Each row is a point on a tangle of strands that fork and nearly touch. The rows are in no order.
In the rows, 128 means zero.
Points whose rows are less than 114 apart are linked; no others are. Some points are linked to none.
Kogaz: [126 212 127  88 122 107 154 167  72 126 170  97  80 124 101 113 136 128
 129 131]
dasum: [139 114 115 187 144 136 165 145 156 112  84 153 113 118 122 154 151 130
 121 113]
Zil: [153 111 141  88 126 156 128 138 170 130 145 158 102 112  89 181 145 123
 156 114]
Feza: [125 221 146  81 135  97 136 101  66 105 184 148 107 150 170 110  93 119
 115 114]
menop: [112  88 133 144 116 157 112 110 111 110 110 173 172  98 116 140  98 139
 145 147]
Pekog: [112 103  88  99 109 133 139 149 110 164 117  69 146 122 156 129 118  75
 149 168]
faf: [135 112 152 118 196 162 166 104 173 137 145  87 119 144 110 151 132 145
 150 132]
nonup: [104 135  87 103  71  92 121 112  76 128 115  93 146 120 152 105 150  95
 136 167]
vunup: [ 85 116 131 122 128 123 165 159 130 155 160 143  87 150  93 116  96 165
 141 147]
fota: [153 183 148 164  98 148 143 136 152 130  90  84 146 125 190 109 146 108
  71 136]
Busal: [168 140 163  74 131 123 128 138 155 147 159 157  68 128  55 166 127 162
 163 122]
pip: [130 164 137  98  82 108 109 110  65  98 143 148 130  87 100 130 149 157
 136 136]
dudan: [143 125 142 140 130 146 123 111 129  92 104  88 134 102 102 117 174 148
 129 136]
Neda: [ 77  73 122 168 119 148 122 163 125 126 132 111 183 112 137 113 140  93
 131 175]
beke: [138  90  97 197 137 143 102 111 155 119  91 176 112 108 127 116 150 124
 130 101]
goz: [166 104 129 128 155 128 136 130 109  94  72 138 141 103  68 198 109 125
 173 132]
rosal: [141 116 115 162 140 165 128 187 122 125 113 113 119  96 139 120 107  73
 116 130]
baniv: [139 172 175 139 164 132 156 103 152 142 138  77 133 167 163 106 130 163
  99 111]
kufu: [149 100 179 116 169 124  83 151 159 137 122 143 146 180  24 164 134 144
 186  90]
samu: [149 218 119 123 163 121 180 131 110 149 148  87  57 116 118 122 129 146
 109 127]
Pudo: [106  44 113 113 129 136  76 142 141 159  94 170 194 153 106 168  86  91
 167 116]
vip: [151 218 124 111 157 114 176  91  73 128 116  68 108 122 140 127 121 139
 116 142]
dala: [121 116  99 154  75 160 118 136 171 124  95 102 130  75 147 108 179  81
 114 194]
tar: [130 144 113 153 207 162 153 116 158 125 150  98  82 123 154  95  91 133
  94 116]
Kamug: [117 121 103 174 101 135 100 123 158 160 115  73 122 113 141  63 192 102
 112 170]
Guvi: [157 101 180 157 145 111 102 132 143  99 109 156 151 171  74 143 146 153
 157  75]
kamuk: [ 92 168 141 152 140 122 154 105 115 141 137  72 135 188 177  61 109 146
 100 132]
pulo: [ 96  75 102 139  83 114 161 116 162 116  87 124 142 159 149 129 133 133
 144 161]
moz: [132  89 156 114 178 158 129 144 182  79 156  96 109 149 121 116 136 121
 135 109]
Kodeb: [101 172  94  67  90  90 111 181  40 130 160 119 114 119  94 114 126 107
 134 141]
kiluv: [137 120 164 100 130 180 144 148 198  81 149 146  91 125 112 148 135 127
 125 125]
vivi: [116  89 150  98 155  86 124 134 136 172 153 197 184 163  77 207 132 148
 165 102]
kel: [106 103 157 160  98 135 126 157 165 109 133 131 162 157 193 100 152  93
  99 122]
nidu: [120 137  82 127  59 131 126 119 109 108  86 107 115  82 139 102 143 106
 119 188]
Gigo: [104 118 118 152 121 160 168 135 172 177 126 138  91 151 146 116  88 150
 121 138]
gusab: [128  79 117 191 152 158  90 130 149 166  93 175 145 139 111 147 135 105
 160  90]
gopa: [ 95  37  82 118  98 123 110 134 151 135  94 141 154 148 105 146 122 110
 171 152]
Tage: [158 177 192 128 130 135 154 118 142 146 130 115 140 139 130 151 155 169
 117 115]
Dezof: [146  99 131 139  86 142  91 189 151 146  89 159 155 123  90 175 170  91
 147 106]
Kol: [ 73 117  84 156 131 118 163 183 110 160 160 125  97 129 122  94 133 119
 121 146]
bito: [109 131  94 109 140 161 166 107 111 118 143 134 100  74 140 142  90 124
 124 171]
lomik: [142 118 151 136  58 139  98 188 157 115 101 146 115 133 125 117 148 103
 117 111]
Maku: [123  67 122 135 152 145  94 168 156 189 123 157 158 165 122 156 103  82
 159  85]
nebu: [144  83 127 103 115 121  58 115 132 186 140 131 155 134 134 129 163 110
 149  88]
kofo: [ 99 147 100 131 151 141 127  90 107  94 138  47 123 120 141  62 143 127
 110 162]
gotu: [118 161 130 128 146 109 139 105  91 116 167 144 122 126 173 113 111 132
 108 111]
zele: [156 100 152 101 117 116  98 169 115 124 101 166 194 122  95 211 157  97
 155  91]
zad: [136 126 156 146  93 166 162  98 173 125  68 152 143 145 137 155  85 158
 129 148]
kiru: [127 175 133 120  81 118 150 107 108  96 114 149  91 112 112 124 111 179
 119 148]
tis: [131 132 131  51  56  75  86 123  93 142 133 111 141 160 121 121 115 146
 151 123]
bemu: [133 104 145 112 202 130 140 132 117 170 154 107 135 144  86 153  96 140
 171 131]
duze: [121 110 144 165  85 146  69 168 145 118 127 140 141 126 160  66 134  83
 104 130]
divi: [119 155 119 146  92 140 180  94 153  88  71 128 115 126 137 124  80 178
  94 165]
Ril: [127  98 143 170 165 113 172 142 156 121 122 174 154 159 134 181 165 129
 138  91]
ros: [134 145 137 126 103 148 160 134 121 160 100  88 154 130 172 138 119 114
 123 143]
zimo: [165 134 138 153 136 175 112  71 177  88  76 126 154  98 175 133 122 123
  97 121]
laku: [125 163  79 181  95 100 150  92 150 114  94 136 104 114 177  93 177 146
  70 131]
Tudut: [136 155 109 134 135 166 118  63 179  64 102 113 128 102 171  99 103 154
  60 143]
biri: [127 204 101 167 111 152 135 104 177 150 108 102 143 119 216  91 142 117
  33 149]
bal: [ 99  96 149  70 131 108  93 120  98 130 179 156 157 139  96 131  87 156
 153 128]
Fal: [107 210  89 138 134 160 137  70 180 145 148 108 114 123 193  81 144 158
  41 135]
Kufa: [174 198 156  82 171  94 161  71  98 133 147  93  96 153 136 142  81 157
 142 148]
lek: [152 149 210 152 179 127 174 147 167 140 131 146 112 184  75 167 107 173
 141 126]
mede: [148  87 156 114 108 151  92 142 149  97  94  72 145 133  83 121 152 122
 163 131]
mikob: [144  97  70 131 144 117  97 129  79 153 116 126 118  79 115 127 120  99
 154 122]
ridav: [ 93 148 118  43  94  68 136 104  93 112 171 112 110 183 135 108 113 140
 154 134]
berug: [168 190 191 160 172 115 184 120 153 115 127 146 116 142 111 164 131 187
  98 125]
lafuf: [117  93  94 183 128 123 123  95 109 103  91 141 130 111 128  96 108 145
 132 138]
samel: [104  95 120  93 122 117 136 149 115  76 145 119 135 138 137 132  90 103
 139 146]
gar: [112 109 143 126 146 100 122 180 109 145 183 177 156 136 125 150 149 124
 126  88]
zaf: [141 155 126 117  75 106 100 162  89 138 146 176  95  97 101 126 145 147
 124  98]
Bik: [168 130 127 124 207 104 170 106 115 143 149 175  99 125 123 197  82 128
 153 134]
tumar: [ 94 121 107 146 168 167 170 106 155 128 123  43 136 123 142  95 144 144
 106 173]
madi: [104 118 101 114 143 169 124 121 123 106 157 116  78  78  95  92 106 139
 131 158]
Genut: [162 192 145  70 120  66 142  91  57 125 141 125 116 152 144 146  85 138
 148 123]
Lovus: [144 169  86 111 121 121 130  71 133  50 104 112  85 114 187  99 104 113
  85 129]
podil: [154 137 195 133 164 159 126 157 174 155 123 167 122 175  41 196 106 134
 174 111]
kaso: [115  84 153 150 119 103 105 159 124 142 132 123 189 169 175 117 162  97
 128  98]
Sos: [ 97  79 144 163 163 173 125 156 166 116 140 119 153 135 110 119 156 116
 138 129]
lema: [126 149 103 135  86 111 145 120 122  46  99  89 128  94 158 110 187 109
  93 160]
fabov: [ 78 140  62 171 109 125 162 162 132 111 139 114  89 107 150  78 163 100
  89 177]
gedus: [140 132 163  77  72  96 102 147 100 169 118 147 165 156 112 164  92 140
 149 116]
Labos: [130 146  92 154 146 151 136  97 143 184 119 109  91 127 175  90  99 132
 106 122]
liguf: [124 108 118  77 140  89 124 140  88 163 171 153 172 116 135 181 156 113
 142 111]
nit: [108  91 124 139 125  89 100 124 107 179 148 109 164 164 144  99 163 135
 145 104]
pas: [126 134 104 147 169 161 137 152 146  86 149  98  82  98 156  90 130  91
  88 122]
sodu: [166 128 174 124 121 107 129 141 106 138 103 163 162 156 135 168  78 129
 143  98]
kad: [ 98 136 139 121 130 111 112 124  70 127 169 166 139 132 131 106  70 148
 130 126]
Mir: [158 135 108  76 125  92 113 102  99 146 167 146 106 103 151 155 176 112
 138  91]
kur: [130 123 136 163 106 123 145 147 156  80 108  97 141 114 128 119 222 133
 100 134]
Valo: [115 193 100 141 118 115 151  85 129 127 151 138  97 125 174  89 157 153
  74 116]
Kom: [138 110 119  98 142 143 141  95 103 105 125 149 131  80 110 179  87 137
 155 154]
Gupef: [138 103 153 150  82 179 108  99 183 110  71 106 156 129 146 117 122 127
 123 154]
sok: [119 107 115 176 144 142 103 126 131 194 134  85 127 126 130  78 175 131
 128 121]
tol: [128 130 121 115 114 123  71 184  78 117 171 159 119  85 123 106 132  89
 113  99]
Simid: [161 123 138 129 142 132 104 103 166 112 154 169  79 128 148 112 143 139
 117  67]
bifu: [151 148 173 132 138 107 124 107  89 109 133 190 143 122 115 145  70 170
 136 117]
Bozat: [112 120 108 108 122 141  76 128  91  87 171 121 103  86 115  83 130 110
 126 128]
vop: [135 101 117 108 144 120 103 156  88 190 120 104 150 113  74 152 120 126
 166 123]
nika: [127  99 158  43 153  76  97 147 108 153 157 159 177 150  56 190  92 144
 150 128]
puzu: [102  85 135 154 179 122 146 141 130 145 165 193 152 135  86 176 145 150
 155 105]
buta: [139 101  95 157 109 143  95 182 108 149  88 160 123  91 114 138  86  85
 139 124]
Gim: [ 90 165  99 138 103 108 137  90  85 122 114  69 145 150 181  65 142 108
 115 157]
musoz: [169 120 118 102 153  78 115  95 130 147 166 164  74 139 125 138 142 152
 148  76]

Follow the links from the first point to the second, and from the first to the third. Name the last point that the two ways share.
Tage / zele / liguf: nonup
Kol / Neda / Busal: moz
zad / gedus / biri: kad
dudan / Dezof / Kogaz: nidu
dasum / lek / Kufa: gotu
vip / beke / Gim: gotu
divi / Genut / gopa: beke

A fork is a point with three links. Follow the links from the first point to the second and name the forks in between, in order.
zele / ros: nit nidu nonup
kiluv / vunup: moz
dala / bal: nidu nonup Valo gotu kad
ros / Pudo: Valo gotu kad puzu beke
dudan / laku: nidu nonup Valo
kiru / bal: Kom beke puzu

A fork is a point with three links, a tip a point with one. Leave the first point through the second and follow the links. Name the first fork or tip that comes.
tol / zaf: Lovus
fabov / Kol: moz
Gupef / zad: Kom
faf / bemu: fabov
